Points on a hilly landscape, in no order, each with its height.
A ball rolls from a point to the lowest of its 2 nearest points, and stops where none of them is lower. Distance is the straight distance between rows; heights are no part of it.
z981 h=48.0: [131 123 133 107 126 106 114 135 120 114 127 132 158 133 133  98 153 104
 152 113 127]
z704 h=42.2: [ 99 101 114 138 115 166  99 102  88 112 118 118 119 149 163 171 107 137
 112 144 158]
z431 h=53.9: [121 137 129 132 104  84 130  76 112 116 151 108  98  75 170  98 182  86
 135 114 132]
z6 h=25.8: [127 170 105 139 164 130 183  70 130 175 164  68  20  66 166 138 189 108
 180 106 113]
z215 h=49.1: [124 123 169  85 151 130 132 110 172 144 141 129 171 128 102 109 150 125
 158 114 104]
z165 h=54.1: [174 124 137  93 131 148 123 150 170 109 126 136 152 100 103  62 173 114
 180  95 120]
z225 h=33.9: [126  66  91 132 148 171 143 167 143 100 142 113 164 147  77 112 109 121
  97 152 104]
z447 h=53.6: [126 116 112 108 119 148 119 135 110 127 145 114 153 149 130 140  67 119
  61 172 120]
z514 h=49.8: [ 98 113 231 136 132 116 187  73 181 130 117 103 155 124 108  95 158 105
 171 122  97]
z446 h=49.0: [122 114 116 107 138 150  99 124 116 101 126 124 158 148 129 118 103 106
  88 144 127]
z964 h=38.8: [116  87 139 110 169 183 134 135 154 109 126 120 165 156  73 121 120 126
 125 138  97]
z820 h=9.7: [ 92 156 120 137 144 125 173  38 124 108 115  79  89  92 172 122 196 126
 165 134 130]
z620 h=47.7: [103 115 181 118 126 116 163  68 141 126 113  88 155 131 164 126 145 127
 145 163 145]
z44 h=67.6: [132 161 164  58 140 115 119 103 121 130 116 101 140 106 126  99 170 119
 146 136  79]
z117 h=29.3: [186 117  94  83 120 159 107 171 171 122 108 142 165 113  97  84 158 147
 119 130 123]
z615 h=51.0: [143 166 138  93 134  84 121 131 116 118 143 135 128 133 151  98 150 117
 159  94 120]
z633 h=15.6: [132 148 132 163 107 116 100 153  97 120 120 168 123 155 130 135  78 111
  72 125 187]
z216 h=48.2: [ 80 117 117 134  96 109 109 107 129 124 101 143 142 133 149 143 149 160
 149 123 124]
z223 h=20.4: [144 188  72 138 102 104 153  99 101 138 145  86  59  79 199 126 167 105
 162 128 164]
z269 h=52.2: [136  88 139 117 132 159 115 149 167  96 100 133 167 115  89  89 168 134
 179 103 119]
z199 h=28.8: [183  86 113 111 162 208 133 152 187 126 127 116 161 134  61  97 168 138
 125 126 133]
z497 h=44.3: [129 135  82  90 133 174 116 159 134 113 132 147 153 160  85 109  86 131
  88 140  83]
z483 h=35.2: [108 135  97 129 102 144 100  67 101 141 103 121 117 130 171 171 124 140
 134 144 168]
z384 h=26.4: [117  99 124 153  92 133 106 172 132 132 126 167 131 142 114 149  78 155
  79 145 122]
z681 h=16.8: [ 95 156 142 147 169 115 154  36 119 123 138 102  88 106 154 125 195 104
 179 102 100]
z445 h=40.8: [116 104 101 184 106 157 116 141  85 120 100 122 101 142 157 175  84 132
 112 132 171]
z405 h=64.0: [148 156 106  81 121 109 136 169 131 136 147 151 146 180 125 114  81 131
 106 129 138]
z900 h=22.8: [150  79 120 158 134 117  81 187  98  87 147 139 145 130 118 144  86 130
  95 141 142]
z684 h=29.2: [127 157 106 188 120 115 109 153 106 134 109 156  99 138 157 150  56 122
  72 152 190]
z121 h=39.9: [110 157 110 142  92  67 112 132 112 102 101 163 121 111 156  99 165 117
 142  99 144]
z742 h=51.8: [144  83  63 137  98 167 159 198 152 158 164 138 132 135  50 124 108 139
  76 159 101]
z537 h=46.4: [ 93 114 166 118 150 126 150  78 156 123 134 132 154 117 131 120 166 109
 190 120 100]
z129 h=48.8: [110  55 156 152 117 126  91 152 124 112 114 130 159 123 131 161 104 165
 117 154 127]
z795 h=46.0: [140 188 169 106 171 112 127  90  94 191 132  93  85 135 154 148 175 109
 161  90 106]
z603 h=29.5: [140 188  78 157 116  72 139 110  92 110 141 119  83 107 194 119 154 112
 151 123 195]
z504 h=35.7: [112 181  95 145 100  66 142 105  96 105 115 142  90 127 167 115 166 126
 149 101 150]
z17 h=59.7: [105 113 116 107 122 141 117 147 162 142 137 156 166 148  98 139 116 156
 153 105 108]
z451 h=47.3: [145  88  89 132  90 170 120 172 145 147 152 133 149 127  71 122  87 137
  66 161 110]
z412 h=44.2: [ 94 115 130 138 123 105 158  98 138 120 114 135 143 110 155 122 168 130
 177 111 107]
z933 h=50.8: [103 152 140 116 158 128 143  85 135 170 130 117 120 120 163 161 152 123
 192 102 120]
z312 h=47.2: [118  71 156 188 135 132 105 161 101 101 127 146 149  92 128 178  62 160
  84 161 124]
z718 h=27.2: [109 136  88 128 130 150 131  74 104 143 101  93 112 115 180 168 147 137
 175 141 169]
z920 h=24.0: [114 134  84 160 142 106 122 141  90  86 108 134 134 118 185 156 110 135
 145 143 173]
z873 h=14.8: [160 107 129 204 104 131 127 218 132 133 138 160 102 106  71 131  59 145
  38 154 135]
z631 h=61.3: [120 172 170  91 208 128 138  97 139 158 131 124 138 127 120 138 123 121
 167 122  72]
z82 h=57.7: [120 142 185  95 124  94 155  49 111 145 140  72  84 100 154 117 176  95
 131 125  97]
z916 h=62.3: [132 141 175  76 156 140 128  64 106 151 134  76 133 140 160 140 168 106
 147 137 125]
z701 h=41.4: [132 177 139 102 124 100 115  88  92 158 120 109  83 139 161 130 162 130
 137  99 124]
z472 h=32.8: [114 166  99 122 103 119 105 127 106 129 100 156 130 145 151 151  66 148
  92 152 137]
z703 h=53.1: [115 156 111  77 157 158 121 131 126 131 138 134 130 169 110 123  99 139
 116 125  80]
z979 h=17.7: [160  91 138 112  85 104 102 186 152 141 133 145 177 114 123 122 142 149
 148 111 144]
z551 h=50.0: [109 116 154 134 112 121 141  67 114 103 107 105 143  94 189 125 159 113
 137 163 153]
z674 h=50.5: [141 133  94 141  86 142 156 184 144 151 154 153 107 178  78 130  82 144
  77 131 122]
z692 h=44.6: [ 93 100 178 129 159 156 163  97 143 116 121 101 163 160 137 131 135 132
 142 148 123]
z859 h=52.4: [146 119 152  82 137 164 120 126 182 174 138 131 160 138  54 125 144 144
 134 115  98]
z950 h=35.6: [153 131 103  90 124 155 110 172 140 110 114 154 159 126  92  91 108 150
 121 141 110]
z467 h=50.6: [105  80 134 148 100 102 107 149 135 111 107 150 160 120 136 152 123 152
 139 115 125]
z257 h=31.0: [135 143 140 182 111 111  82 200 137 109 123 185 123 142  98 131  70 130
  58 141 172]
z418 h=56.2: [151 180 135  69 126  80 124 148 115 137 131 131 136 162 146 107 119 123
 126 115 140]
z801 h=39.6: [123 124 141 220 132 119 126 176  90 124 126 173  92 129 149 185  41 139
  78 147 187]
z835 h=25.2: [177  63  94 129 154 182 129 192 176 123 131 121 161 120  51 103 142 158
 137 128 125]
z39 h=58.5: [115 172 132  94 176 138 126 110 138 144 129 135 120 165 124 130 109 135
 155 100  90]
z689 h=64.6: [127 149 150  79 146 137 111  81  97 141 126  92 137 143 138 120 140 126
 119 135 107]
z559 h=58.4: [ 97 104 119 108 124 147 127 124 143 151 141 140 140 170 128 172 101 147
 144 111 113]
z824 h=45.1: [118 110 135 119 143 126 108 113 108  93 134 123 175 150 155 118 143 106
 131 136 131]
z303 h=45.9: [120 153  98 127 112 130 148 153 105 121 131 140  98 197 137 154  83 126
 107 117 160]
z313 h=28.1: [144  71 108 134 134 156  94 196 135  87 135 136 151 127  82 121 115 133
  93 141 129]
z126 h=16.7: [123 103 115 170 136 104 106 176  94  86 111 150 152 137 163 146  88 131
 114 132 165]
z533 h=51.9: [120 123 157 131  99  86 115  77 112 101 118 116 142  78 155  92 165 103
 120 144 137]
z710 h=51.1: [ 99  54 149 146 111 170 120 144 142 110 124 125 159 156  89 158 115 159
  97 148 106]
z94 h=55.7: [135 129 106  96 152 157 117 147 191 167 130 156 155 143  62 126 130 147
 152  98  99]
z658 h=4.2: [124 148 121 117 104  96  85 141 117 100  95 167 155 112 130 104 115 143
 108 139 140]
z623 h=28.3: [132 135 138 191  95 126 128 194 129 124 136 186 104 133 105 143  43 120
  44 149 159]
z878 h=34.1: [115  91 119 183 104 136 111 155 106 129 128 143 125 157 133 182  78 139
  96 122 127]
z158 h=17.0: [135 111 123 143  99 120  81 175 136 113  99 176 157 110 113 120  93 139
  97 147 132]
z475 h=77.0: [154 101  85 114 135 151 132 199 169 130 141 160 140 165  55 110 110 132
 127 106 133]
z340 h=41.9: [107  85 153 116 161 154 139 128 136  94 124 108 186 153 116 110 133 122
 136 144 123]
z372 h=45.0: [124  97 145 205 131 118  96 188  93 113 119 165 115  99 140 171  48 165
  83 139 142]
z469 h=47.5: [ 89 121 208 139 153 151 161  83 172 119 103 106 169 157  98 107 153 127
 155 138 118]
z647 h=32.3: [118 153  86 136 127 124 135 134  86 113 110 137 114 162 179 146 105 129
 138 128 164]
z386 h=26.0: [133 167 125 129 100  77  98 100  99 138 110 154 110  96 179 133 128 133
 105 135 167]
z288 h=20.7: [184  49  80 158 118 176 135 212 145 114 147 125 127  99  43 125 128 151
 114 139 117]
z468 h=38.6: [119 110  91 128  92 143 127 165 153 153 154 145 140 167  92 157  84 142
  86 129 103]
z276 h=60.5: [121 151 209 101 156 146 156  51 131 147 134  81 129 139 128 135 160 109
 159 126 113]
z960 h=48.4: [130 187 157 114 184 119 140  63 118 183 139 113  90 108 163 147 155 116
 195 102 104]
z688 h=69.5: [164 144 117 117 118 103 122 195 141 123 139 163 138 165 115 118  73 130
  82 143 161]
z16 h=59.1: [127 138 228 104 145 114 162  56 127 157 131  85 103 118 126 107 172  99
 155 125  75]
z748 h=60.4: [125 168 203 100 195 111 146  77 150 161 131 107 126  97 128 114 160 102
 164 122  62]
z815 h=61.5: [142 154 221 118 170 128 150  84 180 146 128 118 133  93  95  87 174  83
 176 117  73]
z268 h=20.1: [110 160 180 149 192 119 162  37 129 123 116  93 100 114 124 103 175 101
 181 123  90]
z109 h=73.8: [176 107  96 108 108 124 134 217 157 127 133 152 144 154  71 102  93 139
  98 124 160]
z397 h=33.8: [131 189 124 109  85  92 104  94  94 149 115 128  97 133 169 148 126 131
 126 114 174]
z613 h=17.8: [113 162 120 150 113  94  88 117 110 120 103 168 135 108 157 125  99 153
 105 140 174]
z817 h=23.2: [176 104 128  89  95 132  92 167 181 134 133 140 165 123  94 110 146 132
 144 119 137]
z175 h=55.8: [129 138 134 114 115 100 162  45 104 142 154  85  63  78 170 107 182  84
 130 112 112]
z363 h=18.2: [115 158 107 115 147 130 142  60 103 135 117  76  81 108 172 136 185 140
 166 125 145]
z668 h=40.6: [ 89 151  96 144 127  89 133  78 116 116 134 132 105 120 163 135 173 132
 173  87 121]
z905 h=19.8: [158 189 103 114 145 111 177  82  96 172 145  72  25  89 178 139 189 115
 169  97 115]
z540 h=14.0: [182  72  75 190  89 146 155 239 132 126 164 127 113 102  28 122 122 142
  75 146 104]
z749 h=8.4: [151 198  95 117 135 107 157 106  96 161 136  89  63 116 196 135 167 109
 183 107 164]
z721 h=33.1: [121 143  79 142 115 126 188  62 141 151 155  70  56  62 182 133 178 100
 163  97 130]
z399 h=50.4: [134  97 142 123 131 113 112 163 144  82 113 145 176 102 130  86 153 120
 146 111 136]
z344 h=54.0: [102 119 128 115 142 164 127  91 128 150 137 129 139 146 158 153 147 133
 163 126 131]
z128 h=60.7: [123 138 113 152  91 138 156 184 129 120 146 157  92 199 115 155  67 126
  66 137 131]
z830 h=4.9: [183  83 108 195 108 141 136 232 130 127 164 155 103 104  49 119  91 133
  57 161 123]

For each start below, name the point where the ball stops.
z916 -> z126
z551 -> z126
z933 -> z658
z39 -> z979
z710 -> z126
z688 -> z824
z469 -> z126

Call two points neighbours if one is among the 2 nearest of the other. Go from one point of each pair to the other, from neighbour to neighbour, staying as low as possible. Name the highest point that can't be avoided.
z830, z633 -> z257
z820, z658 -> z704
z830, z979 -> z117
